Each row is a point on a tangle of strands that fork, close into loops and nearly touch. The rows are in no order.
Two points are linked if the straight distance between their rows is under 36.4. Some points are linked to none.
lod: -17,10,-9,-19,-3,18,-10,1,1,-3,8,-9,-2,-23,3,-7,7,6,8,21,-26,4,1,-8,6,-1,-2,-15,-14,-10,-6,-13,-10
Bot: 2,11,-2,-16,-9,21,0,8,7,2,1,-17,2,-5,2,0,5,6,13,19,-23,10,-1,-4,14,-12,-14,-21,-5,12,-16,4,-8
Mopi: -25,2,-6,-21,-25,9,7,-14,-2,-4,9,-10,11,-19,-2,8,21,2,-7,-1,13,-9,-5,-9,-9,-3,-3,-16,-1,8,3,8,6
bufi: -6,9,-3,-5,-5,14,-7,11,1,-5,-2,-14,-6,-9,1,-3,-10,-3,8,4,-6,6,5,-12,1,-5,4,-12,-3,1,1,2,-10
Mimo: 6,-12,-2,2,-4,-2,4,5,16,7,-4,3,-1,10,0,9,-4,-4,-7,-4,14,12,-4,-3,-8,-3,-13,0,6,8,4,15,-1
vom: -12,0,4,7,-1,-5,1,4,-5,-12,1,3,-7,-1,-8,0,-9,-7,-9,-15,17,-4,10,5,-5,11,14,0,5,-11,17,-9,-1
gamo: 1,9,4,-4,-13,-4,16,-20,-13,-2,8,4,17,2,5,-1,25,10,0,4,-13,-6,-14,9,15,-4,7,-6,0,18,-4,3,6
Mibuv: 7,-13,-4,0,14,-3,-2,11,10,17,1,9,-10,5,2,-9,-1,3,1,15,-15,10,-7,-1,-4,8,-13,9,4,-5,-3,-6,-5
mib: 2,9,13,15,4,-2,3,-3,-7,-10,-10,-13,-8,7,-6,4,-13,-2,-7,-15,13,-3,15,5,5,1,16,-1,4,-5,2,-4,-3
fum: -9,-3,-5,-5,-11,-4,9,-16,-6,-1,11,9,14,0,6,-4,22,8,3,7,-11,-2,-14,2,3,0,7,-2,-4,7,3,-1,6
rore: 5,11,13,0,-12,3,5,-16,-13,-11,-7,-13,15,-1,-10,9,-2,1,-6,-10,18,0,0,7,3,1,9,0,9,10,-16,10,-1
Gef: -2,-14,1,1,-8,-16,4,-10,8,2,-2,12,9,0,-5,4,6,-4,-4,-8,30,2,-9,8,-15,12,-7,16,4,-8,-4,4,4
suri: -3,17,0,-2,-6,12,3,7,1,0,-5,-6,6,-9,7,6,9,0,9,-2,-8,-9,-4,-6,8,-16,-4,-15,-9,11,-4,16,5
Muda: 6,-11,-7,13,-1,-1,-9,4,12,-3,-14,-7,-3,10,-12,7,-23,-19,-1,-13,14,4,13,-6,-5,-6,4,2,-2,0,-6,6,-2
kivid: 5,-12,1,0,-6,-13,8,-12,-1,1,5,10,8,4,-1,1,9,4,-3,1,13,2,-11,4,-8,12,1,14,6,1,-2,0,4
bonok: -13,15,0,-14,-2,5,-1,-2,-11,-1,-7,-6,0,-20,3,5,13,10,10,-1,2,-19,-7,-2,-5,-1,-1,-10,3,-3,1,15,1
segaf: -10,11,-5,-5,7,5,-7,15,-3,-2,1,-1,-6,-9,14,-5,7,-2,9,3,-15,-10,1,-4,1,-8,-1,-8,-12,-6,8,-1,-2
Lam: -8,1,-11,0,-15,0,-6,-1,12,6,-5,5,14,-12,-6,5,14,-8,12,-9,11,-12,-9,-1,-17,-4,-9,3,-13,2,-9,17,11
Sut: 10,6,8,1,-3,-5,17,-3,2,7,-3,3,9,12,1,12,10,4,-5,-5,10,-4,-10,2,4,-7,-6,2,4,11,-1,16,8
doka: 6,7,6,3,5,-14,19,-4,-8,-3,15,14,-4,14,7,-6,15,6,-10,0,-9,-3,-4,7,11,0,10,3,4,3,18,-10,7
gagaz: -15,2,-4,-6,-14,-6,3,-7,0,0,0,7,9,-13,-4,5,16,0,4,-9,15,-15,-13,-2,-16,1,-5,1,-3,-2,3,11,10
mepo: 17,3,11,3,14,-1,2,-2,-13,-4,-6,-13,-11,15,0,-6,-14,6,-7,2,-4,9,14,3,16,0,9,-5,13,6,-11,-5,-13
diba: 3,16,9,-1,-5,-4,1,-10,-16,-4,-12,-9,10,-10,-4,12,3,4,-1,-9,12,-14,0,11,-3,5,3,0,4,-4,-16,17,6
lum: -12,-1,9,8,7,-8,1,12,2,-1,-10,8,-12,-5,-2,9,-9,-7,-9,-13,22,-15,-1,8,-7,5,-2,9,4,-25,17,3,4
zamus: -8,-2,13,10,10,-15,-8,7,-12,-2,-10,5,-12,-9,-4,-3,-10,-6,-8,-11,17,-15,1,11,-8,10,3,13,5,-24,7,-7,-3
Galur: -2,-6,-1,-1,8,-7,4,18,5,6,3,6,-14,4,11,0,2,0,-4,2,-5,-6,-1,-4,0,-5,-11,3,1,-10,22,1,2
Fuv: 0,6,-2,7,6,6,-19,-6,-18,-8,-6,-11,-4,-11,-6,-9,-13,-4,9,-5,-14,-2,10,2,0,4,14,-6,-3,-6,-14,-12,-8
Bolin: 5,-14,-1,16,14,-14,1,10,-6,8,4,21,-7,9,-4,-12,-11,-4,1,4,-8,-1,-1,5,0,7,-5,16,1,-11,6,-18,0
Gorob: 7,2,2,2,16,8,-13,14,-2,0,-14,-19,-13,2,4,-4,-14,-1,2,2,-19,2,9,-5,7,-8,-2,-6,-1,2,-9,1,-14
bif: 1,11,0,-20,-9,14,8,2,-3,2,3,-8,2,-2,8,-5,14,14,6,17,-20,1,-8,-1,12,-15,-15,-20,-4,19,-5,7,-4
tadir: 16,3,7,2,2,-2,5,-10,-8,5,-3,-2,9,2,0,0,3,6,7,3,-10,5,-3,6,9,-2,5,2,5,10,-12,4,-5
sufaz: 1,-1,-9,10,-2,-3,1,-3,3,0,8,17,6,7,3,0,10,-6,10,-4,-13,-8,-4,1,1,-7,9,7,-13,-3,3,-7,18
bozug: -18,-1,-10,0,1,5,-11,8,6,2,1,5,-3,-15,-1,-6,2,-8,12,7,-12,-4,0,-4,-7,0,-3,-3,-12,-14,4,-2,-4
bise: 5,-1,6,12,-7,1,-6,-7,-11,-9,-13,-16,3,6,-11,1,-18,-8,-5,-13,14,3,15,-1,4,-1,17,0,1,3,-12,3,-5
sakev: -18,7,1,-15,-10,11,0,-2,-9,-3,-10,-16,3,-21,0,2,10,9,-1,7,11,-7,-6,-8,-12,-1,-6,-13,5,0,2,10,-7
vaf: 22,7,11,14,16,-14,10,-6,-6,4,-2,16,8,18,3,2,3,2,-2,-3,0,-5,-4,10,10,1,9,15,7,-3,1,-1,7
sol: -3,7,11,11,0,-1,9,4,2,-8,-4,-1,-6,5,-1,9,-14,-6,-16,-16,19,-3,9,2,1,-1,7,2,7,-6,12,1,2
veri: 12,11,11,-1,0,-14,3,-24,-16,-8,-1,1,15,0,-4,8,6,6,-9,-10,21,-2,0,14,1,16,11,18,11,-8,-9,-5,0
Lek: -9,-1,-5,-9,5,3,-3,-4,-9,7,3,-2,-2,-15,2,-11,8,11,6,12,-15,2,-10,3,-3,7,-3,1,5,-4,-7,0,-10
Giz: 7,1,-8,-9,3,7,-7,26,12,-8,1,-8,-9,9,13,0,-8,-3,3,0,-14,6,8,-8,11,-18,-8,-11,-7,2,11,2,1
nuli: 14,-1,3,3,11,-2,9,6,5,5,-1,2,-9,20,8,-2,-5,3,-8,-4,-5,7,0,1,8,-7,-5,4,6,6,12,1,-2
sep: 2,16,8,-8,-1,-5,9,-14,-14,-6,-2,-5,12,-8,-4,10,19,14,-3,-8,12,-12,-11,12,0,1,4,3,6,-3,-7,13,5
gav: 4,-7,3,4,-4,-15,3,-23,-15,-2,5,13,9,4,-6,-4,4,5,3,1,7,3,-4,11,-1,17,9,13,4,-3,-3,-10,4
gorag: 9,-17,-3,18,1,-8,-11,-3,9,-1,-5,9,6,17,-13,0,-20,-19,1,-8,10,3,14,-5,-6,2,11,10,-5,-3,-5,-3,5
Lomi: -3,6,2,-2,5,7,-3,15,4,2,-13,-13,-11,-3,7,6,-11,-2,-1,-4,4,-4,4,-8,0,-13,-7,-6,3,0,6,17,-1
lim: 13,-8,-1,15,18,-6,-6,14,-1,-1,-4,2,-15,20,3,-11,-21,-3,-4,-9,-3,2,15,-1,2,-2,-1,10,1,-3,4,-12,-1
Sozuv: -24,0,-6,-18,-21,16,3,-8,-4,-7,12,-10,6,-19,-1,0,16,6,-2,7,-6,0,-3,-10,-2,-2,-1,-19,-2,10,2,-3,2
Veka: -19,1,-3,-15,-16,19,-3,9,10,2,1,-10,-1,-14,5,6,2,-2,4,7,5,1,1,-16,-10,-6,-6,-20,-8,5,7,4,-3
Fik: -3,-14,-6,-2,-8,-15,13,-5,7,6,10,18,2,-2,3,-1,19,4,-4,1,4,-1,-16,3,-9,8,-6,8,2,-4,9,-1,8
bitap: -8,10,-6,-16,-8,23,-2,15,15,1,5,-11,2,-10,10,-1,8,3,10,14,-16,1,2,-11,10,-15,-13,-18,-15,2,-3,3,-1
lat: -9,-6,4,-6,6,-2,-4,-1,-11,-2,-9,-14,-11,-11,-1,-7,-11,5,-7,0,12,6,3,2,-10,11,3,-1,14,-5,2,-3,-17
Tefe: 11,-16,-4,8,1,-1,-4,4,-1,-4,8,-1,-5,14,-2,-13,-23,-6,0,5,-9,21,15,-7,3,2,7,1,-1,8,-2,-21,-6
bebo: 23,8,19,12,15,-9,6,-10,-16,2,-2,6,3,19,0,3,-4,2,-6,-7,5,-4,7,11,10,6,18,8,10,-2,-1,-6,-1
muk: 8,-17,-6,6,1,-10,4,-5,6,15,4,24,12,12,3,-8,7,-3,12,9,-8,4,-10,2,-4,4,0,12,-2,7,-3,-9,6
Miva: 3,5,-1,-7,8,3,3,8,0,5,7,-1,-8,4,12,-4,9,9,0,12,-18,4,-7,-2,9,-8,-8,-5,-1,5,8,2,-4
Dese: -14,-4,7,-4,-2,-13,16,0,2,3,9,9,-1,-11,-1,7,13,7,-13,-6,26,-6,-11,6,-12,14,-8,4,9,-12,15,4,3
mis: 10,5,10,3,-5,-12,6,-26,-20,-9,9,13,18,2,0,1,11,11,-5,-4,11,-2,-1,11,4,13,21,17,10,0,-1,-8,11
nub: 14,-8,11,19,6,-15,9,-1,0,2,3,16,1,18,-6,2,-14,-8,-13,-7,21,-5,8,7,-2,14,8,16,10,-8,7,-12,9
funak: -15,5,1,-4,-5,-6,-12,-6,-6,-6,-15,-10,2,-25,-9,3,-4,-6,2,-8,23,-10,-1,2,-15,10,1,8,2,-12,-4,12,-4
Zabun: 13,-13,0,11,0,-8,-12,-11,-2,5,-9,10,9,5,-14,-7,-12,-11,10,-6,9,4,8,-1,-10,10,10,14,-4,-5,-16,-8,0
feb: 25,-1,-1,8,7,-2,9,6,7,7,7,9,3,26,10,-2,-4,1,-1,4,-12,6,1,2,15,-13,0,5,-1,15,0,2,5
tikof: -9,-10,-4,6,3,5,-13,7,-3,-4,0,-10,-11,-1,-6,-11,-18,-6,-2,0,1,11,12,-7,-5,7,4,-1,2,-5,-3,-16,-12
Lup: -11,2,-14,-9,-14,13,-5,-7,3,-7,18,-1,7,-6,2,-11,9,3,6,13,-25,10,-1,-5,12,-3,4,-13,-16,6,2,-20,4
disi: -7,1,6,-8,-12,12,4,-8,-8,-5,-8,-24,0,-7,-6,1,-7,7,-4,3,9,8,6,-4,2,-3,-1,-17,10,14,-7,9,-14
Bere: 9,16,15,1,1,0,2,-20,-27,-14,-6,-18,6,-3,-11,7,-1,7,-7,-9,8,-4,9,12,13,5,17,-1,10,6,-15,2,-2
fise: 2,2,2,-6,-3,0,9,5,-6,-10,16,-4,-8,12,7,-13,2,9,-8,9,-11,14,3,-4,15,-1,6,-10,6,13,12,-11,-9
Buzo: 11,-6,7,6,13,-9,-2,-5,-4,9,-14,-1,0,5,-3,5,-5,0,-1,-6,13,0,-3,4,-6,4,-1,14,7,-5,-12,9,-4
Bet: -5,9,-11,-12,-8,16,-7,9,11,-2,13,-2,2,0,9,-8,9,2,9,12,-27,9,3,-6,9,-13,-6,-13,-20,3,-2,-10,2
keket: -2,15,8,-8,-6,-2,19,-15,-17,-3,5,2,13,-3,4,7,26,13,-7,-1,4,-9,-12,12,11,-3,2,-8,7,7,1,9,5
Fis: 4,2,-5,4,8,-4,-5,-4,-15,-2,7,7,-7,-2,0,-15,-1,3,6,7,-18,2,-2,6,5,9,6,1,-3,-3,4,-19,-1
nevu: 0,8,3,9,1,-9,-5,-2,0,-4,-13,2,5,-3,-8,8,-6,-11,4,-15,20,-11,2,3,-1,2,9,11,-3,-10,-6,10,3
zud: -27,0,-9,-9,-16,14,-8,1,9,0,4,-3,3,-23,-6,3,10,-6,6,4,-1,-5,-2,-15,-11,-7,-7,-17,-12,-4,1,3,4
bizi: -14,-9,-10,-2,-7,-8,9,0,10,12,8,16,3,-5,5,0,26,1,1,-2,-10,-11,-16,1,-8,-5,-7,2,-6,-2,3,2,14
fegu: -6,2,2,1,-6,1,-3,3,9,1,-19,-8,2,-7,-9,13,-5,-11,-1,-14,31,-5,3,-1,-17,-2,-6,7,2,2,-8,22,3
meput: 8,10,1,-6,2,2,11,4,2,10,3,-2,1,6,12,-1,18,7,5,12,-21,-2,-13,2,15,-17,-12,-8,1,16,-2,9,-1
zema: -17,15,0,-4,4,3,-9,5,-14,-2,-1,-2,-7,-20,8,3,11,5,6,-2,-11,-17,-5,-1,-3,0,5,-8,1,-10,7,1,0
nokil: -20,5,-2,-10,-16,3,9,2,3,-3,3,1,7,-10,4,8,24,1,-5,-5,8,-15,-8,-7,-7,-8,-2,-15,-4,2,8,9,11
daso: 13,-9,17,17,6,-10,5,-8,-7,-2,-3,2,2,14,-9,3,-15,-4,-17,-9,25,5,11,11,-1,11,11,13,10,-7,-2,-14,-4
koma: 6,1,-3,9,5,1,-8,9,1,0,3,2,-3,7,3,-10,-3,-1,10,-1,-20,5,3,-1,3,-1,3,2,-8,-1,-1,-13,0
Vak: -6,-9,-4,-1,-9,-7,0,-6,9,-5,-10,-1,6,-4,-9,9,-2,-7,-3,-12,33,-4,-2,4,-17,11,-10,12,3,-6,-5,14,1
kiraf: -6,0,11,-5,-2,-2,14,9,12,4,-4,-2,-6,1,5,17,5,6,-16,-6,25,-6,-7,1,-10,-1,-10,-2,10,1,19,16,5
lisaf: 2,-7,-13,-7,7,15,-11,22,25,4,7,3,-6,4,7,-2,-8,-5,6,12,-17,14,2,-10,0,-8,-17,-6,-13,-5,-1,-7,-5
mutim: -5,3,-5,-5,17,-1,-6,28,1,1,-1,-1,-24,1,18,-4,-5,3,3,4,-13,-6,1,-2,4,-9,-10,-1,1,-15,15,-3,-1
dedi: -12,-4,-8,-9,0,1,1,20,15,0,9,6,-11,1,18,5,6,-3,-5,-2,-2,-5,0,-9,-2,-11,-13,-8,-5,-3,25,3,7
sipe: 7,-5,-4,-4,-2,-3,8,-16,-14,-2,10,0,5,4,-2,-7,4,11,1,7,-10,9,-4,4,6,4,7,-1,6,13,1,-9,-6
nufa: -13,1,-1,-1,-10,3,-12,3,2,-9,-19,-19,-1,-15,-13,6,-12,-10,-1,-7,27,-1,7,-5,-15,2,1,-1,0,-7,-3,18,-6
Miz: 10,-12,-8,2,7,2,-2,13,11,0,14,3,-10,21,3,-15,-15,-2,0,12,-13,23,7,-7,4,2,-6,6,-2,3,1,-21,-7
dit: -5,-4,-5,-2,-6,4,-11,-11,-2,6,-9,-9,7,-17,-13,0,-3,-3,6,2,1,3,-4,0,-12,9,0,2,-2,-5,-17,4,-6
selaf: -1,1,-9,1,-5,8,-5,7,18,12,-11,3,9,-1,-5,8,0,-14,13,-8,6,-7,-5,-8,-11,-11,-12,2,-10,7,-6,24,10
dedem: 12,-10,-1,9,12,-9,11,11,9,9,5,18,-9,18,7,4,-9,-5,-11,-4,5,1,0,0,3,-1,-6,10,8,1,16,-4,9
Viru: 4,-2,1,-1,-1,4,1,8,-5,-10,7,-12,-8,9,0,-12,-14,6,-3,6,-10,20,14,-5,7,-1,5,-10,3,8,0,-17,-14
Dil: 12,-4,12,17,20,-15,7,7,3,5,-3,9,-9,17,-4,4,-20,-8,-22,-8,20,-4,7,8,7,7,0,16,12,-12,14,-5,7
mudu: -2,7,-3,-10,6,21,-15,18,10,-4,-7,-19,-12,-7,6,-5,-14,1,7,10,-16,8,12,-10,7,-7,-6,-11,-6,-5,-10,-3,-12
lasil: 0,-10,1,8,-4,1,-11,-7,-6,-8,-7,-12,1,0,-14,-9,-21,-6,-1,-9,10,12,8,-5,-7,7,13,2,3,1,-10,-8,-12
leval: -14,5,3,-8,-5,-1,15,6,8,3,1,5,-4,-3,8,9,15,3,-8,-7,8,-11,-7,0,-5,-6,-7,-6,3,-1,17,12,8
zekul: 0,-10,-12,-2,-19,6,8,2,17,-3,12,4,3,8,4,6,0,-7,2,0,-4,11,-1,-10,-2,0,-5,-13,-5,20,4,-1,2
Dimaz: -12,0,3,3,12,-7,3,15,1,-3,-3,7,-19,-2,8,0,-8,-1,-7,-4,5,-10,-1,1,-3,1,-4,-1,7,-17,21,0,-2
Nilod: 13,8,17,-4,2,-7,16,-17,-14,0,4,-3,7,11,-2,6,10,13,-14,2,8,4,-4,9,14,11,6,4,14,10,-3,3,-4
feti: -11,17,-3,-9,-3,4,7,8,0,-3,6,-3,1,-4,15,5,20,3,3,1,-10,-12,-5,-5,12,-17,-2,-17,-8,4,10,8,8
miki: -15,-1,-2,-13,-18,14,-5,0,0,-6,-4,-20,1,-14,-3,3,-5,5,1,4,13,5,4,-12,-7,1,-5,-19,7,8,2,8,-6
tuliv: -4,-3,0,0,-19,0,14,-4,4,-9,4,-1,5,2,0,8,10,2,-7,-5,15,3,-5,-1,-3,-3,1,-10,2,14,9,7,4
sugis: 3,-13,-5,0,2,-9,3,-10,-8,-1,17,10,1,3,-2,-16,2,5,1,14,-14,10,-2,3,2,12,5,4,4,6,5,-23,-3
reki: -6,10,-8,-12,9,13,-13,3,-5,-2,5,-2,-10,-14,4,-9,6,6,13,17,-34,3,2,2,5,1,-1,-4,-10,-9,-7,-18,-9
mif: 11,-8,-7,10,6,-1,-11,4,8,8,1,8,2,10,0,-3,-12,-8,8,0,-9,5,1,-6,3,-4,0,6,-11,-2,-4,-3,3
Piru: -22,1,-6,-18,-7,15,-6,-8,-10,-6,13,-7,-1,-22,3,-5,12,8,0,16,-20,0,-2,-6,3,2,0,-14,-2,3,0,-6,-7
Dar: -27,-4,-16,-5,-13,6,-11,5,15,2,7,8,2,-24,-2,-1,13,-12,8,6,-4,-7,-1,-10,-15,3,-6,-7,-18,-15,3,0,2
Bav: 4,5,-1,-2,15,4,-4,-4,-3,12,1,3,-2,-13,1,-5,13,8,15,15,-26,-1,-13,5,0,-1,-3,-1,-1,0,-12,2,-8
zetu: 6,6,11,3,1,-10,20,-11,-9,-4,11,10,3,11,-2,3,11,9,-16,0,6,1,-3,10,9,6,14,5,9,6,7,-6,3
pud: 11,6,17,7,5,-4,13,-5,6,3,-6,-1,-2,12,-2,12,-8,2,-21,-12,20,0,1,4,3,0,3,6,16,3,9,8,2
Nole: -7,-5,-7,5,0,-2,-11,5,10,2,-12,6,1,-8,-10,8,-6,-15,8,-14,13,-11,0,-4,-8,-1,1,6,-9,-11,-3,11,4
dufus: -7,15,-1,-7,-15,15,-3,0,-6,-1,-10,-15,10,-16,-5,8,5,2,16,2,0,-13,-5,-10,0,-14,-5,-19,-8,14,-9,18,0
Tipiz: -4,-2,-8,-4,-3,5,-3,26,22,-8,15,2,-13,6,17,-3,-4,-3,-2,1,-10,1,7,-13,6,-13,-12,-7,-12,-1,20,-6,5
guse: -6,-6,-11,-3,-12,11,-4,-9,5,4,12,8,9,-6,0,-8,7,-2,10,12,-21,13,-3,-6,-2,0,1,-1,-15,3,-8,-14,-1
ped: 14,3,14,1,-2,-8,4,-13,3,-3,-12,-8,8,3,-8,12,-2,4,-14,-12,37,5,4,10,-3,12,0,14,10,-3,-13,14,-3
givus: 10,8,-1,-4,21,3,-3,7,-3,10,-4,-3,-10,3,9,-4,3,9,8,14,-28,-4,-7,7,8,-11,-8,-4,-1,1,-9,4,-8
pil: 7,-5,-12,1,1,9,-4,12,25,11,-3,-1,0,4,5,6,-8,-12,3,0,-2,1,-1,-9,-4,-16,-16,0,-5,8,1,15,9
fata: 14,-4,-2,4,17,-4,-8,19,3,-2,7,6,-17,20,9,-15,-16,2,-1,6,-12,10,10,-1,8,-3,-5,8,0,0,10,-21,-4
gug: 12,-10,-6,2,-1,-12,10,-9,11,19,4,19,17,10,2,3,16,-1,7,6,-1,2,-16,4,-6,-2,-6,13,1,10,-7,6,10
Rapuz: 2,-9,-10,-7,-8,8,1,-11,15,9,17,10,9,3,-2,-9,5,2,6,23,-25,20,-4,-2,2,2,-4,-1,-11,17,-7,-14,-4
gidus: 20,-6,0,10,11,0,-5,0,5,12,-9,-1,3,14,-1,0,-12,-7,6,-1,-7,5,-1,-3,2,-10,1,12,-5,5,-12,11,-1
soro: 3,-1,-10,-11,-3,15,-10,20,20,-3,13,-3,-5,9,6,-5,-3,1,6,15,-21,20,8,-7,11,-4,-9,-6,-16,3,-1,-15,-5
Relif: 5,-5,-7,-7,16,4,-6,18,14,9,4,4,-8,1,8,-13,-1,3,8,18,-24,6,-3,-5,-1,-2,-13,4,-7,-6,4,-6,-2
dovu: 17,0,15,14,8,-10,-1,-16,-22,-3,-3,3,1,13,-10,-4,-11,4,-8,-7,12,1,16,11,6,18,18,11,14,-6,-8,-17,-4
konu: 0,-21,-5,8,7,-10,6,12,7,4,8,17,-14,12,2,-4,-14,-5,-7,4,5,4,1,1,-4,8,-9,9,3,-5,14,-13,1
refa: 15,2,16,4,8,-2,15,-5,-9,3,0,-5,-3,18,0,-1,-5,10,-14,2,3,10,1,5,16,-1,3,-3,15,14,-3,3,-9
Nivin: -11,3,-7,-9,-12,6,8,2,9,2,12,3,1,-3,11,-5,19,3,3,2,-12,-2,-5,-6,-1,-13,-1,-12,-10,6,8,1,7
Vuk: -11,12,-3,-1,0,11,-17,-9,-17,-13,-5,-20,-5,-19,-4,-2,-7,4,9,0,-10,-7,8,-3,1,3,14,-14,1,-5,-9,-2,-7
tela: 10,11,9,0,11,-3,-3,-14,-26,-7,-1,-13,-6,1,-3,-6,-6,10,-2,2,-9,2,9,9,12,4,12,-8,10,10,-8,-6,-14
lile: -3,0,-2,3,19,2,-18,27,0,-2,-8,-4,-23,-5,8,-6,-16,-7,3,0,-9,-6,11,-1,0,-4,-6,1,-4,-18,7,-8,-5
Bove: -1,1,-6,0,-4,2,2,4,7,-2,14,13,5,10,12,-2,16,0,5,2,-21,0,-7,-2,10,-11,0,-4,-15,9,8,-10,12
rof: 9,-20,-10,6,-12,0,5,0,24,4,7,9,4,10,0,7,-2,-8,-1,1,5,11,1,-9,-9,3,-11,-1,-1,14,3,3,9
pufe: 9,-13,0,14,6,-14,-2,-1,-6,1,-2,15,5,6,-8,-9,-11,-9,5,-2,2,0,4,6,-4,13,7,16,3,-6,-5,-15,3
megu: -12,-7,3,2,-8,-9,-3,-8,-8,-10,6,7,0,-7,-10,-1,-2,-2,-5,-11,21,-2,3,7,-9,17,11,8,4,-15,4,-9,4
Timu: 6,-9,1,7,5,-1,-4,3,17,5,-20,-8,2,6,-8,10,-16,-11,-9,-15,23,1,6,-1,-11,-5,-3,9,6,2,-5,17,0
Vud: 4,-5,3,-3,2,3,10,11,17,4,-6,-2,-4,9,8,15,-1,-5,-15,-3,15,1,-4,-5,-2,-14,-16,-4,7,8,19,19,3
zat: 14,13,9,2,6,-1,-3,-25,-29,-10,-2,-8,5,-6,-4,2,4,14,2,2,-8,-5,7,12,13,6,17,0,9,6,-18,1,1
zalo: 13,-9,-4,-3,-12,-1,15,-6,13,12,2,10,10,14,2,9,17,1,2,0,7,1,-13,3,-3,-6,-11,3,0,17,-1,15,14
far: -13,-9,-8,2,5,-9,1,8,11,11,5,23,-1,-5,3,0,12,-7,5,1,-9,-13,-12,4,-8,-1,-10,9,-8,-15,9,1,13
tasu: 11,2,4,11,12,-18,13,-6,-8,7,7,23,2,17,7,-9,15,5,0,2,-10,-7,-6,12,10,6,9,12,5,-1,10,-8,12
lolod: -8,-9,-11,-5,-14,11,-8,-10,13,5,6,2,14,-16,-9,0,9,-2,16,9,-9,4,-6,-7,-10,4,-2,-1,-14,2,-10,-4,-1
dun: -9,4,-5,-8,-6,7,-11,-15,-2,4,-3,-6,13,-22,-11,-2,6,2,14,10,-13,-4,-5,-3,-10,3,-3,-3,-10,-2,-20,6,-3
Tez: -13,0,8,3,3,-12,-6,-10,-14,-8,-5,-1,-4,-16,-12,2,-5,-2,-8,-10,24,-12,7,14,-10,17,8,11,8,-21,3,-4,-1
tud: -4,-5,-2,3,-19,8,2,-1,11,-8,3,-7,0,2,0,7,-1,-6,2,-3,8,9,1,-12,-5,-4,0,-10,-2,13,4,6,2
fota: 9,1,-1,6,6,0,-2,-1,-1,10,-10,-6,3,1,0,2,-3,2,4,-2,-2,0,-2,0,-1,-1,-1,0,0,7,-10,14,-4
gog: 4,3,-15,-1,6,10,-10,19,22,2,2,-6,-4,6,9,6,-8,-7,-2,-2,-10,5,4,-9,12,-22,-15,-4,-9,7,7,13,8
sefes: -11,10,-3,-9,-7,20,-13,-2,-10,-9,-3,-17,0,-17,-4,-2,-7,1,11,5,-15,6,10,-11,8,-2,6,-14,-7,2,-9,-4,-5
Zogol: 11,7,15,10,4,-14,1,-16,-9,-6,-1,13,15,9,-10,8,-1,-3,-8,-13,25,-5,8,12,3,17,17,21,2,-13,-1,-4,9
Dami: 10,5,11,13,8,-16,-3,-6,-2,0,-12,12,9,6,-8,16,-7,-10,-2,-19,23,-13,3,11,-1,5,9,22,1,-16,-7,6,9
vop: 18,-1,10,6,4,-11,7,-8,8,9,-8,4,8,12,-4,13,-1,0,-10,-9,24,-2,-4,8,-5,9,-1,17,11,-2,-1,10,3
feka: 12,-9,4,16,21,-8,-1,15,6,4,-5,2,-14,19,-1,-1,-25,-14,-19,-12,11,0,14,1,2,-4,-5,9,4,-11,13,-6,3
rade: 6,5,-1,2,7,11,-13,-3,-4,-1,-7,-14,-4,-3,-4,-6,-13,-4,13,4,-22,6,6,-3,4,-2,5,-2,-3,-4,-18,-5,-10
Tanev: -9,-7,-11,3,-8,-5,-1,-8,-5,1,9,18,9,-6,-2,-6,12,-1,10,1,-10,-5,-9,-1,-4,4,8,3,-9,-2,0,-9,8
Boz: -5,10,9,-8,-12,5,8,-11,-15,-8,-4,-15,4,-7,-5,3,3,10,-5,-1,4,-1,-4,3,6,-1,4,-9,9,14,-7,10,-2
norul: -9,-2,1,-8,9,-2,-4,0,-11,4,-2,-9,-14,-13,2,-5,-3,14,0,10,-3,0,-6,1,-9,9,-3,-7,13,-5,2,0,-14
zil: 7,8,-6,0,6,13,-15,3,-3,-2,3,-7,-1,-1,0,-10,-2,3,15,12,-37,6,5,4,12,-3,4,-5,-11,-1,-18,-10,-10
tabep: -1,1,3,7,16,2,-10,16,-11,-6,-6,-10,-18,2,-3,-12,-19,-4,-2,-2,-5,-2,13,1,0,3,6,-1,4,-14,-1,-13,-12
lakeg: -9,-7,-6,5,1,-6,-12,-3,0,2,-8,3,2,-9,-13,-3,-8,-8,3,-3,5,-2,-3,-1,-13,11,3,6,-4,-17,-5,0,-2
zefim: 5,1,8,-4,-17,-4,15,-13,4,-3,-2,-3,12,4,-2,13,8,5,-12,-4,26,1,-11,2,-3,-1,-6,2,11,14,0,15,4

A piece is all that can be reached along the links. How many separate loops has the piece of each point below (a circle has one, a figure eight two, a Y none), and how many tips (points with one link)?
Piru -> loops 3, tips 2
Tanev -> loops 1, tips 2
Gef -> loops 0, tips 6

How many points has the smallest loop of links through each point below? Write 0 if it is on no loop.
Fuv -> 7
tikof -> 15
tadir -> 8
segaf -> 9
keket -> 0
